A landscape with many valleys, sampled at points; each row gives a point and its height.
A ball rolls from a point to the lowest of its 2 nearest points, and stops where none of them is lower. Distance is the straight distance between rows; heights are no part of it.
Pibir height 10.8: [-10 -16   5   3 -24   3  -8   4  -1  12  12  12  -4  -6 -20 -18   9   0
  11  11  14  24  -9 -21  -8  18   2]
zabu height 47.3: [-10 -10  -2  -4  32  -9   6 -36 -23  -9   8   4 -18   5  11  -6  -7   0
   1   8  -8   4  10 -10  -8 -13  -1]
gotop height 27.9: [  6   0  10 -17 -17   3  -2   3 -17 -32 -18  -4 -12  -4 -14  12   0  10
   7  11  -9   3 -15  -3  -9   8  -9]
guzil height 48.9: [ 15  -5  -7   7 -23   1 -18 -16  -6   2  -6   3  -2  11   9   1  21   2
 -16  -9  17  19 -18 -16   1 -11   0]
fil height 20.2: [  7 -10  -1  30 -17 -19   1   8  12  11  14  11  10  11  -6 -22   2  -3
   2 -15  -3  13 -18   5   0   2   1]
lam height 17.4: [ 16  12  -4   9 -25 -20  19   2  -2   1 -18 -20   2  22  16   7  -6   1
  -5 -15  15 -14 -28  -1  -1 -20  11]
zuf height 22.9: [ 11  26 -10  10   6 -24  31   2  18  12   9 -12   7  13  11   4  -2 -11
   6   6  17 -13  -9   8  16  20 -13]
rulur height 18.2: [-15  -8  11  24  -7   9   3   0   8 -21  -5 -17  -7  10  -3   4   1  -8
 -10  15 -25   3  21 -25  27   6  -2]
ran height 79.7: [  9  -4  18 -19  -9 -11 -12 -10 -16 -14   5   6  18   1   0   9  -3   0
  -9  -5 -15  11   8  18  -2 -12 -25]
Kar height 36.9: [-15   0  -7   1  18 -28  16  13  15  25  -1  -1 -23   9   2   7   0  14
  -9  -7  13 -13  -9  16 -11 -15  20]
sen height 50.3: [ -8 -18   2  18  14  19 -14  21  20   3 -10  -1 -18  -9 -15  -5   9   0
  17   7  13  -9  18  -3   4  10  23]
Gofo height 9.4: [ 11  30 -10 -23 -10   0   4   9 -14  -1 -12  -1  23 -15  -6  18  -3  15
   6  -2  -5  -6   2 -12  -7   1  16]
nal height 49.4: [ -1  12  -1  16  -7  -5   1  14  13   8   1   6  23   5 -11  -8  12  -6
  23   0 -13   3   7  -3  -9  19 -14]
vozip height 51.9: [ -8 -13   1  20   3  13   0  22   1 -16 -18 -10 -23   7   6  -9   4   7
  19  12  13 -10   7 -10  11  -5  29]
vep height 22.1: [ 10  14  -7  -3   4 -34  18  17  18  -9  -7   8 -20  -6 -10  -8 -10  14
 -10  -7 -13  -2 -38  16   0   0   3]
Lig height 54.4: [  6  -3   6  -3 -21  -5  14  14 -15 -10 -34 -34 -19  27   4   0  11  -3
  -9  12  21   8  -4  14 -18 -11  -9]
som height 36.8: [ -8 -19  18   8  14  20   0 -15  -2  -3   3  10  -9   1   5   3   6  11
  15  15  -1 -11   4 -19   3  16 -14]
Niziv height 46.6: [  8  11   2  13 -29   5 -17 -18 -18  -2 -10   6 -19   3  21 -16  12   1
  -4   7   6   9 -24 -32 -10  -7 -11]
Zum height 16.1: [ 19  19 -19 -17 -13 -13   2  -9 -17  -1 -11   1   8  -7   7   0   4  13
   7  -4   9   5 -18 -14  -2  -7   8]
fude height 28.0: [  4   3 -17  -7 -13 -38  15   3  16   5  -1   3  -6   1  -9  -8 -18  11
 -17 -11   7  12 -38   7   4  -9  20]
non height 49.7: [  0 -11  21  12   8 -25  -5  22 -15  10   3  -8 -27   7   4  11   4   2
 -12  -1  20   8   0  41  -4 -15   9]
piz height 51.2: [ -3 -17 -13  -2  -4 -14 -10 -13   1   2  -5  -9 -13  10  11  -7  12   4
 -16  -3  19  13  -8  -9  16 -26   1]
tezus height 39.5: [  0  -3 -11 -21  -7  26   2 -31   1   3 -12  -3   5  17   3   5  10 -12
  -9  -2   5  -4  13   5   0   4 -32]
Gigit height 51.5: [  2   0   0  -8  32  -1   9 -20 -22 -18  -2   5  -9   5   7   3 -20  11
   2   6  -6 -25  12  -8  15  -6   1]
zumek height 8.2: [ -4  12 -10  -8  13 -25  28  -4  -9 -11 -14 -19 -15  -8   8   6   7   2
   8  28   9  -7  13  -3   5  -1 -13]
lovuz height 13.6: [  6 -13  -5   2  20  -7   2  16  12  -4 -16 -10 -18  -7   7  -7  10  -9
  20   0   9  -3 -11  23 -15  -9  15]
zodi height 34.0: [  0  17 -20   6 -16   5  13  -9  19   8  -4 -13  18  -2  11   7  16  -5
  21  15   9  -4  -2 -19   5  21 -24]
Pofa height 60.2: [  9  -9  11  18  -6  16 -15   0   8 -14  -7   5   4   7   8   0   7  -5
  15   2  13  -4  13  10  26  15 -21]
Vezel height 29.5: [-30  -6  11   8 -12  27  17  -9  -3   2   2 -10  -9  -8  20 -19 -10  -1
   3  29  -2 -14   7 -39  12  -3   2]
niset height 22.6: [ 17  17  -3  -7  22  -3 -23  13   8   7  29   9  17 -30   7  -5 -11   8
 -15 -28 -10  -3  -1   3   6  -9  23]
Diz height 28.8: [  7  12 -12   8  21 -30  -5 -10 -10  -1  10 -18   1 -10   0  15   9 -11
 -16   3 -11   5  15  -1  -2   8   5]
ridin height 71.7: [-11 -17  -6  -2  -7  13  -6  13  16  27  17   3  25  -8   1   9   9   2
  -3  -7  -5   2 -11 -19 -10 -16   6]
fut height 57.4: [  6  10   4   1  28  -7  -5  13   9   6   9  27 -20 -25  -4 -15  -7  17
   6  -4   5 -12  -4  12   5   4  21]
nemef height 50.1: [ 12  -1  -2  32   4 -12 -14  18   4  -7  -4 -14 -12  -2   0   9  12   5
 -24  -8  -3  -3 -14  -2   4  -8  25]
gakif height 55.1: [ -9 -14  10   2   3   5  15 -14 -16 -15  -8   7  -9  13   8 -14 -24   6
   9  12  19 -22   6  -2  16   4  -6]
kevo height 39.4: [ -4  -8  -1 -20  -1   5  -2 -17 -41   1   2  -3  -2   4  -2   0 -16   7
 -16  -1  21  -4   4 -14   1  -9  16]
Mavik height 56.4: [  4   2  11  20 -23  12  10   6 -10 -21 -25 -31 -24  31  12  -7   3  -7
  -3  12  18 -11  -3  -9  -1   8  -9]
vume height 21.7: [ 13  11 -18 -12   4  -1  -5 -20  -8   6  -4   0   1   6   6  11   0  11
  -4   1  21  -4 -20 -21   3  14  -6]
Butat height 67.5: [ 12 -15   6   4   9  35 -20   1   5  -3   7   2  14 -12   4  24   0   6
   8  -2 -12 -10 -16 -13  10   6  -3]
zud height 40.1: [ -6 -16  11   4 -30  28 -10 -17 -10  -1   7  -1   6  10  -3 -22  -9 -17
 -13  -2  -1  10   3 -13   0   7  -3]
bar height 62.6: [  4   7  17  -1  -9  13 -22 -19   3 -20  -2  -2   9  -3  10  22   6   2
  18  14  -4   5  14 -11  26  22 -31]
vof height 22.8: [  1   1 -17  11  19 -14  -3  -6   5  -5  -3 -26 -12  -6  -3  16  23 -25
  -2   9 -15  23   9  -1  -8  -3  -5]
zin height 42.6: [ -4  10 -15  -7  -3  12   9 -32 -14  -2   2 -14   5  -6  12 -11  -1 -11
   3  12  11   6  15 -40  12   4  -5]
bevot height 26.3: [  4  -3   7  -4   4   1   8  -1   6 -14   6 -16  31  -6  16   0 -12 -18
  13  -1  -7   0   2   9  30  10 -23]
Rumo height 10.1: [  4  31 -12   3  15  16   1  14   9  10  16   6  10  -9  -2  24 -13   4
 -19 -16 -14 -31  -5   6   3  19   8]
vol height 24.1: [-21  -7   0   7  -4  20  17  -4  11  -4  -1 -13   4  -3   1  -4   9  -3
  -2  13 -18  -3  23 -32  12 -11   0]
noz height 75.1: [ -9 -16  -2   4 -15 -22  13   5   0   7  12 -11   3   5 -12  -1   6  -9
 -18   7   2   9  -6  17   2   1 -23]
Tem height 17.9: [ 14  25  -9  -8  13  19 -18  28  21  15  22  15  17 -22   2   3  -7  -4
 -20 -26 -14 -11  -2   8  17   6  10]
Gak height 51.1: [ -3  14  -3 -18 -22  -2   7  -8 -17  -2  -2  15  22   2 -15 -17 -11   6
  17   0  -2  14   3 -14  -6  13   3]
mifi height 16.3: [ -1   8 -20   0   6 -21  17  12   3   2 -12 -31 -16   2  -5  14  20 -11
  -4  18   8   4  -3  10  -9  -5  -4]
Naz height 52.8: [ 14  23  -5  14  17 -15  -3  19   7  -9 -12  -4 -18  -8  11  13  10  10
 -15  -6 -14 -21  -4   8  -1 -17  15]
dol height 20.8: [  9   0  -5  -9  -3  -4  11  -5  -2 -15 -15 -14  19  -2  11 -19  -3 -17
  19   0   9  11   6   2  21   3 -14]
poduv height 8.1: [ -1   0  -5 -18  11 -15  17  10  -3   6 -13  -5   5 -14  17   0  10  -4
  21  -4   2  -7  -9  13 -21 -20  12]
keluk height 55.4: [  6  34   7  16  23 -13   1  18   5 -17  -7 -12 -29  -9  13  -1  15  -5
 -15  -9 -13  -4  18  23  11 -16   0]
sonu height 43.9: [  3   4  17  14 -30  24 -12 -19 -10 -12   1   5  -9   9   5 -16  -6  -2
   3   3  -6   3 -18 -28 -15  15  -5]
gub height 23.8: [  4  26 -12 -12  13   1   8   6  -6   9  14  16  23  -2  -2 -11 -30  -3
   2 -18 -17  -5  -1  -5  -6   6  19]
vupo height 69.6: [ -4 -21 -10   8  -1  25  -6  -4  10  18  19  -2  17  -5  15   8   3  -1
   2  -2   0 -18 -16 -15   1   3 -12]
Noli height 47.1: [ 11  -6   4  31   8 -14  -6   8   9 -25   4  -9  -7  -7   3  -2   7  -7
  -9 -15 -30   2 -15   3 -15 -13  18]
diro height 82.2: [ -1  11  17 -11 -16  10  -4 -17 -16  -4   3   8  14  11  -7  21   2   5
  -5   6 -17   0  17  -5 -15   1 -25]
golit height 59.1: [ 10   5 -19  -9  19  -3   4  -1  15 -11 -17  12  -4 -11 -18   2  -1  -1
  16   5 -17   0  -4  10  -5  17  -9]
nevel height 67.2: [ -9  -5   2 -17   9   9 -21  -3  10  -2  -6  10   0 -16 -26  12   3  15
 -14   7 -21  15  32  -9  13 -16   4]
tenov height 47.2: [ -5  -5  16 -12  12   0 -10 -10 -10  -7  -8  26   3   6   0  -8  -6  13
   4 -10 -27   1  13  -4  -8 -25  13]
muv height 19.3: [  8  30 -12  -2   5  12   5   1   7   5   7  -3  24   8   9  20 -16  -8
 -22 -21  -2 -26   4  27   0  19  -5]
tig height 27.5: [  2   9  -4 -19  27   9 -19  16   8  -1  18   1   0 -38  10   5   2  -1
 -15 -17 -14  -2  16  21  -6 -19  20]
sog height 22.5: [  4  -1  -1  -6 -20  -4   9   7   7  12 -19  -4   2  19   7  -5  -2   8
   1  -4  29 -11 -14   1  -2  -8  -5]
vesu height 34.8: [ -2  14 -16 -16   7  -7   1 -12 -22   6 -11  -4   2   0 -11   3  -9   7
 -28  -6  17  -4  22   0   6 -24  18]
Peb height 28.7: [  3  -1 -24   8   4 -11  18  -2  23  18   0  -7   3  10   8  -2  10  -9
   6   4  13   0 -12 -12   3   8 -14]
Kot height 38.9: [ 16  21 -20 -15  -4  -7  15  13  23  24   4  -1  15  13   3   0 -14  -6
 -15 -17  13  -3 -30  25   3   1 -14]
Ser height 44.7: [ -7  -1  -3   5   4 -12  21  30  16  15  -3  -6  -4  -9  -8   7   0   0
  -1  11  15 -20  10  15   4   0  -1]
Motu height 48.6: [  7  -3  10   6   7 -14 -13  12   4 -10   0   2   4  -9  12  -8   2   9
  -1  -2   8  -9  16  12  29 -16   4]
Pezab height 33.0: [-17 -11   9   3  -1  35  -5 -17  -5   6   7   4  -7 -12  10 -12   0  -7
  21  16   7   0   5 -30   2   0  10]
kebe height 29.6: [  1  -9 -17  -7   7  -1   5   7  16   7   0  11   9   4  10   1 -13   4
 -10 -24  -9  -8 -14   9  -2 -22   6]
donul height 28.5: [  0  12 -10  -9 -20 -21  28   3  14  26  -3  10   4  29 -11   3  -4  12
  -9   2  31  -8  -9  12  -4   5  -9]
Paga height 30.3: [ -1   7  -1  -3   8  17  -2   0  -5  11  21   9  39   0   2   3 -19  -2
   5 -17  -8  -9   7  -7   9  11   4]
Zita height 59.4: [  3  -8   9   2  23 -19 -17   3 -10   8  14  16   4 -24  -4  -3  -2  18
   8   2  -5   5   8   6  -3  -4  23]
Rato height 33.3: [  8   6 -15  -7   0   9   1 -20   8  -9  -7 -11   4  15 -10  11  -7 -20
 -13 -13  10  -2   1  10  10  18 -17]
rakom height 37.9: [  2  -3   2 -17  16  22 -14 -15  -3  -4   8  10   6 -13  -8  -9   2 -13
  44   4  -8  23   3 -11   3  11  -5]
faf height 21.6: [-23 -12  23  -1 -13  21   8  -4   2  12  19  10  17   2 -21 -11  -4 -11
  21  14 -14   9  11 -11  -2  18 -17]
toza height 52.6: [  2  18  -5  16  -4 -16   5  24  15  11   8  15  11  -5  -4   1   3  10
  24  10   2 -18   1   1   4  26 -10]
dun height 39.2: [  6  16 -13 -17 -20  -1  12  -5   4  -3 -16 -20   3 -11  -8   7   3  -1
  18  21  19   5   6  -8   4  33 -16]
vali height 40.5: [ -2 -19  11  28   3  14 -16  -5  19  -5   2  22 -13   3  -9 -14  16  11
   8   6   0   3  -8 -15  13  15 -16]
mozi height 46.5: [  9   2  13  -8   1 -31  15   9  -8  14   3 -12 -10   8  11  18   0  -7
 -22  -7   6   5  -9  39   2 -23 -12]
fide height 43.1: [ -8 -35 -11  -5  -6  13   6  -1   1   0  11  -8  19  -8   2   0 -12  -9
 -14 -15 -18  10 -32  -6   0 -10  -3]
Nifon height 15.7: [  6   4  -5  -5  18 -33   6   5   2   1   9  15  -8 -10  -5   0  -4  20
   1  -8 -17   9 -26   9 -13   2   2]
Laf height 50.9: [  4  -2 -10   7   8  -7 -15  -6  11  -2  -8  13   5   1  14  -5  11  16
   0  -7  -1  -3  -1 -17  23 -21   3]
Zom height 69.1: [-17 -33   7 -22   4  21 -21   2  18 -11  -4   2  -5 -14 -15   2  -7  14
  -6  -2  -8  21  16  -3  18 -18  23]
koma height 55.2: [  2  15 -11 -18  10  -7   5 -19 -11  -2   3  18   6   3 -11  -1  -4   3
  13   3 -17   6   1  -4 -14  13  -6]
zel height 34.7: [ 15  13 -31 -29   8  -7   8   9  20  22  -5   2   5   0  -7   2 -10   2
 -16 -17  10  -3 -21  17  -9 -12  10]
gilug height 43.6: [  4 -14  12  15  -2 -13 -18   9  19 -10  13  20  -9   2 -11  -2   0  18
  -2   1   6  -8  -9  10  24  19 -15]
Mori height 43.2: [-13 -17  -3 -17   8   8   3 -30 -31  -2  16   3 -10  -3  13   1  -9   4
 -16   3   4   1  -1 -18   4  -4  -6]
bip height 46.9: [  2   7  -4   0 -19  -3  15 -20  -5  19   8 -25   9  13  28  13   8 -12
 -16   5  24  -4 -20 -16  -2 -10 -16]
vepu height 32.1: [ -1  21   2 -18  18 -10 -10  17  16 -15  11   6  -9 -39  17 -14  11  11
  -9 -18 -21   0   4  21   2 -28   3]
movi height 31.3: [-19 -18 -20  -7  23 -20   2  -5   8  22   7   5 -21   6  -4  11   9  10
 -18  -6   1   7  -2  24 -30  -7  16]
meb height 16.0: [  3  12  -1  10   5   7  19 -13 -16   2  -2   1  11  21   2   2 -11 -12
  -4 -16  -9 -17  14   7 -16 -14   6]
risi height 60.7: [  6 -22   3  -5 -10  34 -17   1  -9   6 -16  10  -2  14   7 -15   3  -8
  18 -14  26   1 -12  15 -15  -9  13]
zuse height 7.2: [ -5   4   3   6  21 -27   6  -3   3  12  29  17   1  -9 -13  -1  -3  -1
  -8 -12 -31   8 -17   3 -22   0  16]
tadub height 40.6: [-20 -19  10  10  31  20  -9 -11   1  -1  -2  13 -25   5   3   1   9   4
  14   7  -9  -8  21  -7  -7  -6   2]
vup height 62.3: [  4  23  -2 -13  25  -6  -4  -5   7 -17 -18  17 -25  -4 -12  11   9  11
   1  11 -13  -5  18  15  -4   3  -9]
Pogi height 55.3: [  8  21  -4   9  20 -12   0  21   8  14  14  24   0 -17 -14 -16  -1   8
  15   0  -5  -3  -1  15  -1  30   6]
lor height 29.1: [ 13  23   1  13   8 -18  -9  13   2 -10  12 -14   5 -22  -9   1   5  -7
 -12  -2  -9  12  17  10  20   9   1]
rize height 38.7: [ -4  13  -8   7 -26  10   1 -14   1  -2  -5 -12  14  -3  23 -10   8  -2
  15   7  12   2   8 -36  20   8 -11]
mov height 58.7: [  6 -11  -5 -13   4  22  -1  -4   1   3 -16  23   0  23   2  -5  -3  -6
  20  -4  12 -15  -9  22 -16   5 -13]
rafol height 27.4: [ 11   3 -22   0   3  10 -11 -14  -6   3   2  -8  -5  -3 -15  21   4   0
 -13   6  12  -1   4  -1   3   8  -8]
gese height 57.8: [  0  -5  14  10  -4  15  -5 -12  -7 -28  -1   8   6  10   6  -7 -24   8
  17  -3  16 -16  10   1  25  26  -8]
gisum height 32.9: [ -5 -10  10   0   2   2   4  -6  -9 -21   7 -20  20 -10   0   4 -23  -7
  -5   3 -20   6   7  -7  18   3  -5]
pitar height 51.0: [  3   6  -1  -5 -39  -3  13   2 -12   5 -14 -35  -9  13  15  10  12  -9
 -16  13  25   4 -19 -10 -18   3 -11]
Masu height 43.4: [ -1 -17  13   8   0 -10 -13  -4  -4 -21  -5  -1  -1   1   4   0   4   8
  -4 -13 -32  11  -5 -11  -7 -26  20]
Govam height 22.7: [  8  -6   5   7  -8   0   7   6  -6 -17 -17  -8 -21   8 -18   1  -4  -2
   2   7   5  -5 -16   4 -13   7   8]
nobev height 23.7: [ -1   8   1  15   3  -1  14   3   6  -9  -9  -1   8  15  11  -4 -14  -6
 -19 -25 -13 -18   5  14   7 -31  12]
Ligen height 46.2: [ 11 -12  14   8   0  -9 -13  11 -10  -5  10   2   1 -14   1   2 -13  17
 -10  -3   9  -7  -5   4  22   9  -5]
sof height 36.3: [ -4  12  -3   0  18 -12 -20  17  38  -4  12  16 -16 -17  11 -10   9   4
 -12 -21 -28  -1 -12  19  -4 -13  11]
duk height 63.5: [ -9 -35   8   0  -1 -10 -24  12  -4  -5   6  -6 -21   1  20  -1  22   9
  -5  -1  14  23  12  10  -6 -23  12]
loze height 73.6: [-23 -18  -4  -8 -29   8   1  15  12  21   9  11  18  -5 -17  -7   2   2
   3   0  -9  13  15  -2  -6 -16   5]
Sot height 61.5: [ -6  -9  23  17   3 -16 -11   1 -17   7   9   8  -3  -9   5  -5  15  17
   9  14  -2   5  14 -22  -5  -4   7]
kita height 54.1: [  6  -9  19   3  13  -1  -9   9 -11   7   3  15  -7   4  -4  10  10   6
   4   7  17 -19   3  31  -3  13 -19]
Dobek height 35.0: [  4  -5  15  -6   1   4 -17   0 -14 -15 -12   3   0 -11  -5 -14   7  -9
  32   6   1  21   6  -2   1  -3   2]
dorir height 7.0: [  5   4  24 -14   1  22 -22 -16  -3 -12   0  33  -2  13 -22  10 -16  14
  11  -3 -22   4  15   2   6   9 -15]
konoz height 16.2: [-14 -17   6 -11 -21  13   1  -1   6  13  19   6   9 -19  -4 -14   1  -8
  16  23   0  21  -4 -11  -1  12 -26]
vugan height 35.9: [ -4 -14  -4  -9  -3  20  -3 -12  -7  10  14   8  17  16 -10 -11 -10 -13
  -3 -13  -5  -1   2  -4  -2  11  -2]
kipo height 48.1: [-23   6 -11   8 -10   3  10 -31  -2  10  14  -3  11  12   7   0  -9  -4
 -14   2  -5  -4  19 -28   2   9 -10]
mib height 18.1: [ 10   2  -2  16  13 -12  15   7   1  -4 -14 -10 -30  13  -7  -8  -3 -15
   8   0  20  -9 -14  20  -3  12  16]
pek height 15.6: [ 10   6  -7 -11  11  -5  15 -20  -6 -19 -13 -27  -4   2  19  -2   9 -11
   9  10  14   4   9   4  20  -7 -24]
dilus height 4.5: [  2  -1   0  31 -11  -5   0 -12 -16  -2  -2 -12  -3  18  -8 -21   2 -19
 -13 -13   6  10  12  -3  -4   0  17]
Pud height 32.2: [  6   1  11 -17 -17  14 -15   5 -24 -30 -27  -9  -8  -6   0   2   6   9
  15  19   3  18  10  -6   5  -9  -2]
Nufop height 16.9: [-15 -26  18  11  14 -21 -13   2  -1   1  21   3  -3   1  -9  -5  -2  -1
 -18  -5 -20  19  -6   9 -27  -7  15]
nat height 72.8: [-15 -34  11  -1  -8   3   1  15  -3   9   1  -2  -2   4  -4   3   3  -6
  -9   0  11  -2   6  22  -7 -12  -5]
fufit height 43.8: [ -8 -16  18  -1  24  26  -3  -2  -6 -14 -18  16 -12   6   0   1  -5  -1
  25  -3 -14 -11  14   1 -13 -20  16]
mefug height 11.3: [ 12   8  -4  25 -11 -12   9 -17  -8   7   0 -10  -5  31   1  -2  -9 -13
 -20 -21  13   3 -21   0   3  -5  16]
Vas height 1.0: [  8  15  -4  -5   3  -7   2  14  -9   9  -7   5  22 -17   3   5   9  -1
  24  -1 -13   0  -4   0 -24  -6  15]
Fus height 56.3: [ 13   3   0 -14   6   4  -5   9   2  11 -11  22  -4   1 -11   0  11   0
   9  -3  13  -5   4  37 -14   3 -19]
sud height 15.3: [-10 -23  -1  14 -12  -2  -1   5   6  24  21  18   5   1  -2 -29   5   1
   8   0  10  12 -23 -17 -17   9  15]
nozu height 58.3: [ 25  26  -7  -3  13  -6 -10   8  13   5  -8  14 -10  -4   6  -4  16  -6
   5 -17   8   0  -7  36 -11  -3   0]
morid height 57.6: [  7   8  -1  17  35  -8  -3  14  11  -2 -11 -11 -23 -12  17  -5  18 -16
  -2   3   8  -7  27  33   6 -12   3]
Nidoz height 52.0: [ 11 -11  13   9   4  -8 -10  20 -20  -3  -8  -2 -13  -7   2  12  18   7
   3  18  21   1   6  22  -8  -1  -3]
Rutir height 14.9: [-13 -10  23  -6   4  21  -2  -4   7   4   8  16   9  13 -28   6 -11  -2
   2   9 -25   0  19  14   2  13 -21]
lebep height 77.7: [ -9  -8   5 -38 -12  36  -2  -9  -5  12  -9  21  12  -7 -24   9   0  -2
  13   5  -6  15   1  -7 -17  -7   2]
vozen height 23.6: [  9  15  -7  17   0  -2  13  -8 -10   6  -5 -13   2  17   5  17   8 -19
  -2  -3   7 -15  -3  10 -21   8  -8]
Pak height 43.5: [  3  18  -5  -2 -16  -1   7  -4  -9 -21  -9 -22  11 -13 -10   3 -14   0
  14   9  10   1   6 -13   7  28   9]
Mogep height 11.2: [ -4  -4  -1  19  -7   1  -5  -2  -6 -20  -9 -22   5  10  -1 -16   0 -12
 -15  -7 -15  16  22 -12  14 -13  13]
damol height 64.9: [ -6   3   7 -16  19  -1  -7   5  -1   0  -6  22 -20 -14 -21  15   4  17
  -5  17 -20  -6  31   6  -9 -10   6]
dagis height 40.9: [ -3  10  -8  15   8 -20  31  26  26  17  -4  -7 -17   0   2  -4  -2  -1
 -12  -1  20 -24 -16  21   2  -9  16]
belof height 77.5: [  0  -2   5  -9   2 -20  -2  -4  -6   9  16  -1  11  -1 -11   5  12 -12
 -11  -1 -15  19   5  21 -14  -5 -21]
vufuf height 38.8: [  0 -16   4   0  -8  -6  10  -9 -12 -13  13 -10   6  -2   1  -5 -11  -4
  -3 -10 -18   5 -19 -18  -3  -9   2]
Zod height 43.0: [-10   9   1  14 -36  11   5 -12  -5  11   2 -14  10   7  30   1  12  -4
 -10   9  10 -14 -11 -31  -3  -3 -16]
Gib height 35.1: [ -7  17 -19  -1 -19 -10  19  14  16  24   6  12  24  22  -8  -3 -12  -5
  -7 -15   2  -5 -13   6  -2  12  -6]
pav height 45.1: [  2  19   2   4  -2  10  -2 -10  22  -3  -2  16  24   6 -16  -1   0  -9
  31  -1 -26  15  17 -17   7  15 -11]
zugaf height 79.5: [ -8  -8   6 -27  -7  23   1 -10 -21 -10 -11   3  -6  -6 -14   3  -8  -2
  12   4 -15  13   3 -18 -17  -9  15]
tebu height 62.0: [ -2 -38   7   3 -10   5 -17  13  -4  -9  -4  -3  -8  -4  15 -12   3   2
   9  -8  25  10 -19   5  -5 -17  21]
nelem height 28.4: [  4  20 -15 -11   2   3   0 -13  -3   6  -2   2  13   9  -8  14 -16   1
 -35 -25   1 -11  18  18  10  -8   3]
Vef height 47.5: [ -5   4  -3 -16 -22   2   3   4   2 -16  -9   2  13  -7 -24 -17 -27   2
  18   6   6  17   2  -6  14  22   0]
muva height 41.0: [  5  15   6   0  -2  26 -12 -20   0   1  15  14  19  -5 -15  -8 -11  -6
  37  10 -16  22   6 -26   3  23   7]
Kited height 65.2: [ 11   5  12   5  -5  27 -27  -8   1  -8  19   5  24  -6   8  19  -9   4
  14  -6 -14  11  -2 -11  22  23 -15]
Figep height 47.9: [ -6   3   3   8  10  12  -4  23  10   9   5   7  -4 -12 -19  13  -2   9
  -6   7   4 -18  22   9  11  11   9]
Nela height 63.4: [-13 -25  24  30  -6 -11 -17   7  -9   5  16  -5  -7   0  16   3  24  11
 -18  14 -11   6  -2 -18 -14 -12   4]
sib height 70.8: [-10 -32   3  -6   7  12 -20   9  14   0   8   4  -7  -6 -20   8   4  13
  -7   3  -4   6   3  10 -10  -3  10]
naza height 53.8: [  1 -11  -3  20  -8   9  11  25   8  -6 -22 -26 -15  20  21   4  14  -1
   4  12  22 -23  -6 -11  13  -6   4]
novil height 14.8: [  0  26  -7  10   1 -20  21 -11   1  10  -3  -8   1  24   3  13   2   2
   5  10  23 -19   4   1 -11  31 -13]
suvi height 56.0: [ -6 -10 -13   6  -2   8  17   6  11  -6 -14 -31 -19   4  19 -14   8  -2
   4  26  22   2 -14 -29   8  -9   7]
kis height 65.3: [-18 -29  30  15 -13  13 -15   4  -3   2  11  -6 -16  -5  23  -9  12 -10
  -8  19 -19  10   3 -24 -11 -12  -9]
Dasun height 16.8: [  3  26 -13 -18  -6  -9  12  20  -9  13   8  15  18 -20 -16  -2 -20  18
   3  -8   1 -16  -6  -4  -8   6  25]
rop height 24.5: [ 15  14  -2  28  -4 -24  -7  18  15  -5   4   3   9  -3  -4 -15   4 -14
  -4 -11  -8   7  -6  15  10  19   7]
fero height 83.6: [-11  11  14 -13 -26  11  -3 -27 -28 -12   4  -9  -2   8   3   8 -17  -1
  -7  11   8   3  12  -7 -16  23 -23]
kinu height 75.6: [-17  -8  -1 -35 -12  11   7  11   5  22  -1   9  19  -6 -31   7  -1  10
   8   8   3   3  16   0   5   4  -1]
tarif height 81.4: [-16   2   9 -16 -17  31   6 -13 -29   0  -5  -4 -11   0 -14   4 -12  -5
   0  13   4   1  14 -15 -22  11   0]
deme height 42.9: [ 14  18   4 -13  -4 -23  23  14   9  16   6 -11  -2   7   8   6 -19 -12
 -22 -23   6   0 -22  43   4  -7  -7]
mema height 24.6: [-18 -31  -2  -7  16 -29   2 -11   3  -2  12  -1 -19   2   9  12   7   2
 -15  -5 -15  20  -8  18 -24 -20   6]

Call two points neighbours if one is among the 2 nearest of the other. Go from one point of each pair to the other, from neighbour to neighbour, staying as low as possible. Name the highest point that can't be avoided.
som and meb | Kot
Masu and novil | tenov
zumek and dorir | lor
dorir and Pibir | faf
novil and meb | vozen

For each start below, name the point where the ball stops.
Nela | Vas
fero | Rumo
tebu | meb
rakom | Vas
